Each row is a point on a tangle of strands that fork and nearly touch. The rows are in no order.
(in the rows, 128 means zero)
Two points are linked if the straight distance between their rows is under 131. Some points are linked to none.
(178): [119  96 169  94 127 186 101 157  98 124 169 133 119 160 133 118 188 159
 128  86  88 111 122 138 132  95 146]
(164): [148 145 146 106 121 129 212 143 130 137 145 145 105 110 138 143 123 127
 125 110 118 149  86 106 163 177 186]
(165): [184 109 159  83  97 158 148 159  98 104 146  97 109 146 152 112 161 132
 115  90  98 134 124 122 121  97 142]
(179): [107 112 125 173 139 148 146 102 136 118 162 188 134  64 147 109 146 179
 126 156 118 155 104  88 164 172 156]
(751): [114 153 132 177 178  98  87 124  94 196 136 157 193  89  89 122 125 132
 181  94 131 130  97  98 128  62 158]
(743): [134 129 117 116 140  80  99 103 170 133 132 112  98 136 138 120  96  71
 163 161 145 139 155 104 132 108 194]
(944): [173 180 120 100 144 154 213 154 126 164 163 157 128 107 139 132 118 139
 145 115 104 169  86 122 117 139 165]
(93): [167 132 127 204 104 121 144 115 127  90  76  93 132 126 128  96 108 127
  86 153 143 107 132 190  78 116  75]
(548): [ 91 133 106 152 173 134 183 134 115 115 120 121 128  96 129 140  97 120
 123 139 141 109  99 129 169 173 107]
(668): [101 132 150 158  80 118 188 118 110 122  91 135  85  94 116 150 125 139
 100 135 168 117 135 127 131 191  74]
(180): [162 112 144 155 117  88 122 116 114 167  70 123 163  84  92 147 120 135
 142 106 161 144 115  56 121 108 123]
(908): [131 132  78  33 168 173 152 150 138 170 129 179 171 123 137 137 128 167
 121  98  87 153 109 155  97 131 103]
(606): [185 153 125 175 101 103 125 126 120 129 102  85 131 135 125 121 107  83
 143 139 157 116 151 156  85  99  94]
(233): [165  78 143 111  81  94 105  91 163 122  50  96 103 121 159 109 121 107
 112 139 148 137 154 111 100 133 132]
(273): [154  62 125 109 162 125 123 111 137 116  91 125 151  97 158 103 118 141
 108 133 114 126  93 103 156 137 168]
(333): [127 135  79  71 144 170 151 153 149 127 107 172 163 120 132 136 116 171
  85 135  92 143 117 154 101 148  52]
(599): [174  93  73  90 176 108  53 128 145 141  79 104 158 105 149  87  80 111
 142 126 143 147 100 121 118  79 178]
(719): [ 96  97  58  88 173 125 133  96 183 110 129 183 140 144 159 120 106 162
  82 150  84 144 135 136 153 174 146]
(692): [178  89 159 105 109 167 150 163  77  82 114  89 146 125 153 107 148 146
  90  85 106 122 103 122 121 108 111]
(772): [116  66 126 130 134  75  84  92 170 115  54 101 111 123 142 103 102  91
 123 152 192 106 167 117 131 141 126]
(440): [ 71 146 106  72 182  95 112 134 127 201 152 116 149 174 128 144 116  52
 171 108 137 121 160 154 151 109 160]
(640): [141 115 117 176 110 120 158  83 162  68  63 105 109 132 162  94 107 128
  72 163 131 101 136 189  79 120 108]
(69): [ 95 167 110 113 116 105 196 120 181 142 109 151 105 139 134 147  96 134
  95 166 142 159 147 141 114 177 106]
(116): [132  78 108 144 164 128 116  97 155 141 142 159 159  82 149  99 132 170
 139 140 108 149  91  90 165 137 177]
(220): [126 110 114 195 141 171  81 139  98 104 138 123 156 108 132 116 137 169
 133 138 107 108 106 173 109  92  68]
(773): [177 125 167 167 101 140 160 118 116 134 108 151 135  72 115 120 138 188
 107 105 121 145  61  74 116 152 159]
(25): [ 68  74  84 101 161 108 128 118 161 145  83 130 145 144 123 155 115 140
 109 136 141 121 170 113 163 160  44]
(148): [ 75 128 130 109  80 140 108 128 142 144 134 171 110 126 103 162 155 179
 119 157 158 163 167 135 127 178  39]
(803): [ 77  74 161 150 108 106  73 105 152 141 125 138 106 140  92 159 157 134
 170 132 154 121 182  79 170 137 109]
(419): [104 132 170 192  89 100 172 122 102 134 101 137 121  97  77 158 111 120
 139 111 186 110 156  85 133 159  88]
(448): [141 160 133 120  91  81 107 119 152 125 142 104  90 174 124 125 107  32
 177 146 172 122 187 113 114 119 153]
(941): [120 175 142 166  89 166 163 141  83 117 133 137 101  73  99 165 138 147
 113 138 160 140 115 123 129 157  50]
(799): [107 127 125  40 137  91 133 155 148 154 124 104 130 189 116 169 114 104
 128 115 146 124 160 125 147 145  82]
(925): [ 82 148 142 101  90 128 115 145 139 139 165 135  96 174 114 159 151 156
 120 150 139 159 150 162 132 153  80]
(235): [135 162 155 180 126 133 157 146  86  57 172  92 109 154 136 105 118  79
 108 140 130  78 105 165 158 146 152]
(680): [176 171 141 157 110 146 129 151 101 120 151  94 117 149 133 114 127 103
 146 119 108 127 135 175  81  93 101]
(550): [139 128 121 131 139  98  55 104 175 168 142 117 121 124 136 115 110 104
 192 142 135 147 166 105 114  66 183]
(750): [ 93  82 132  98 152 169  76 125 128 128 191 143 118 162 151 105 183 157
 154 119  76 112 130 146 158 102 180]
(602): [128 124 129 207 113 134  49 125 116 130 129 128 154 117 117 106 159 173
 142 135 129 122 131 140 118  69  95]
(370): [ 70 126  95 106 145  89 163 111 178 162 111 170 143 124 123 158  94 154
 102 156 158 169 164 105 143 174  80]
(819): [138  95 156 139  61 131 155 125 112 115 100 117  91 143 137 132 148 127
  92 127 132 141 161 130 121 158  76]
(827): [109 209 138 110  88 123 143 154 135 132 182 134  98 167 127 179 135 144
 119 153 150 157 140 177 115 158 109]
(248): [ 58 154  71 170 153 157 102 100 151 109 171 181 120 106 152 122 138 167
 120 185 109 142 140 155 139 143 119]
(657): [ 81 116 129  70 159  88 120 141 130 170 134 115 138 159 105 164 123  73
 171 108 153 102 158 111 179 142 108]
(109): [180 157 135  82  95 116 171 134 150 111 121  99  99 157 142 129 103  62
 121 138 117 134 145 144 100 143 149]
(729): [149 134 172 123 104  84  59 100 108 115 151 111 114 177  95 131 136  89
 162  93 164  88 145  56 139 119 211]
(401): [159  55 146  66 167 125 124 138 126  99  77 102 127 114 164 120 126 114
 122  94 142 110 109  85 170 135 164]
(95): [159 141 137 174 160 141 126 145  82 103 143 108 157 107 113 111 135 153
 125 107 124  99  70 127 155 110 165]
(841): [111 104 123 131 133 185 142 123 108  88 142 176 133  62 142 122 164 194
  95 144 113 148  90 127 151 164 104]
(554): [202 120 112  85 153 123 111 142 139 147  87  97 152 114 144 111  94  98
 148 104 139 138 118 116 101  95 153]
(676): [147 133 135 182 115 130 135 137 109  45 153  90 120 156 157  85 133 108
  97 151 119  89 114 183 131 111 150]
(189): [141 146 136  55 110  81 169 136 139 124 122  94 109 186 128 139 106  50
 126 120 161 126 144 125 156 168 137]
(656): [145 101 187  90 128 118  81 124  88 122 137 116 122 170 104 149 153 114
 165  65 148  74 128  40 148 122 183]
(862): [137 162 157 185 157 119  80 142  62 100 163  98 154 152  95 111 150 113
 137  96 133  69  85 144 153  95 164]
(250): [129 104 130 115 133 139  77 115 154 189 132 121 148 136 135 125 142 117
 185 122 104 143 154 117 104  75 132]
(744): [155  64 177  75 122 114 122 128 109 123  97 110 135 130 121 139 137 104
 125  80 148 100 132  57 172 146 144]
(822): [153 156 133 162 132  80 181  95 147 137  96 113 123  92 144 118 105  90
 137 140 142 112  97 129 124 144 180]
(132): [127 203 116 112 103 122 197 152 154 136 127 131  98 150 119 154  91 124
 103 151 136 157 143 167  95 165  87]
(393): [108 110 116 102 119 135 168 125 155  53 131 125  95 151 161 107 130 141
  75 162  85 119 118 166 140 154 149]
(724): [ 57 130 108 111 135 160  97 124 126 201 164 180 153 111 118 136 158 151
 158 144 116 161 148 146 120 133 108]
(597): [138  81 139 116  63 122 122  95 172 112  75 115  92 144 138 110 121 117
 100 162 129 143 187 125  86 124  96]
(644): [125 170 116 185 135 172 137 149  99 122 142 138 122  73 116 131 131 154
 131 141 141 127 109 154 109 120  69]
(627): [140 178 145 129 109 144 207 161  81  78 156 112  95 143 128 135 121 102
  90 127 123 117 102 166 144 164 132]
(904): [126 140 142  99  90 168 200 141 116  73 153 139  92 126 155 120 154 158
  66 146  98 145  95 154 138 167 140]
(222): [134 135  83 110 152 162 155 146 149 102 100 134 141 135 130 135  88 136
 100 140  82 128 134 162  89 132  69]
(154): [184 135 118 200 100 107  86 118 113  84 122 103 125 143 132  84 152 142
 101 156 115 125 104 164 117  85 164]
(684): [113 159 132 173 185 158 105 137  88 161 160 135 175  79 118 129 133 137
 164 101 116 109  78 137 128  91 148]
(588): [107 114 157 169 117  95 135 135 107 161  86 139 154  90  79 160 110 132
 152 108 174 127 139  57 134 130  83]
(101): [192 128 124  75 142 112 167 134 136 131  69  92 131 116 152 130  70  60
 120 115 137 120 124 128  90 134 130]
(334): [143  93 148 128 121 182 161 158  82  86 126 111 145  92 143 122 151 173
  88 114 103 123  80 133 131 130  81]
(331): [119 156 165 172  94  85  97 102 129 115 155 119 104 169  96 139 135  70
 177 130 174 101 188  93 138 117 163]
(394): [121 118 150 111 103 123 142 131 150 175 147 148 129 116 110 135 135 129
 173 123 114 162 145  84 134 122 137]
(228): [ 74 135  60 112 149 130 114  99 178 121 176 203 132 122 143 115 132 172
 104 173 107 170 156 151 130 168 117]
(534): [140  99  90 120 158 135 132 130 142 102 103 102 137 138 141 128  97 114
 118 135 114 108 139 155 118 113  85]
(46): [ 60 154 102  93 174 114 120 120 139 215 191 151 142 168 142 151 134  88
 166 125 116 155 139 151 139  96 184]
(224): [ 65 131 110 112 147 157  81 132 136 185 189 149 126 183 138 126 172 129
 149 136  97 156 144 171 134 102 204]
(367): [157 143 107  57 149 165 169 166 124 168 144 145 136 133 148 134 137 150
 153  96  94 154  99 136 102 121 139]
(879): [161 145 141 135 138  95  84 126 114 183 102 128 179  98  74 141 125 126
 168  74 144 138 106  68 105  68 151]
(461): [ 86 151  91 174 159 177  87 117 129 108 203 164 115 105 160 102 148 164
 142 157  86 131 112 170 140 111 154]
(722): [156 140 100 191 121 107  37 115 122 124 113 109 140 129 100  93 170 152
 143 127 117 119 119 139 124  60 160]
(487): [ 93  82  95 141 156 115 127 104 172 107  88 117 118 130 132 134 104 118
 117 163 137 102 164 130 143 135  91]
(181): [ 90 120 100  71 131 128 145 123 182  81 117 133 116 181 148 132 115 149
  63 166  91 126 151 154 147 149 125]
(457): [112 180 171 189 135 149  88 147  46 148 159 108 145 140  78 138 152 111
 145  83 139  63 109 138  98 105 140]
(865): [140 130 177 136 102 152 156 134 116 133 154 169 108 110 106 152 138 166
 140  97 112 155 105  66 144 151 174]
(579): [174 180 162 188 109 149  97 154  70 152 139  99 154 118  94 132 148 136
 152  86 112 116 109 147  65  74 104]

A fork is a point with three links, a tip a point with one. Leave the first point through the second and follow the links. Name the first fork or tip that comes.
(751), (684) | (640)
(333), (908) | (865)
(154), (676) | (461)
(904), (627) | (668)
(224), (46) | (599)
(148), (925) | (487)
(487), (25) | (148)

A fork is a point with three links. Follow the links from the first point to the second and name the forks in between, in order.
(827), (154) | (487) (668)
(181), (772) | (668)
(164), (69) | (487)
(179), (908) | (865)
(627), (69) | (668) (487)
(250), (925) | (865) (487)
(233), (250) | (487) (865)
(941), (773) | (668) (487) (865)

Follow the links from the first point to the second, and from the first to the third. Name the last point that the two ways share.
(148), (644), (865) | (487)
(233), (879), (235) | (668)
(154), (95), (827) | (668)
(865), (925), (419) | (487)
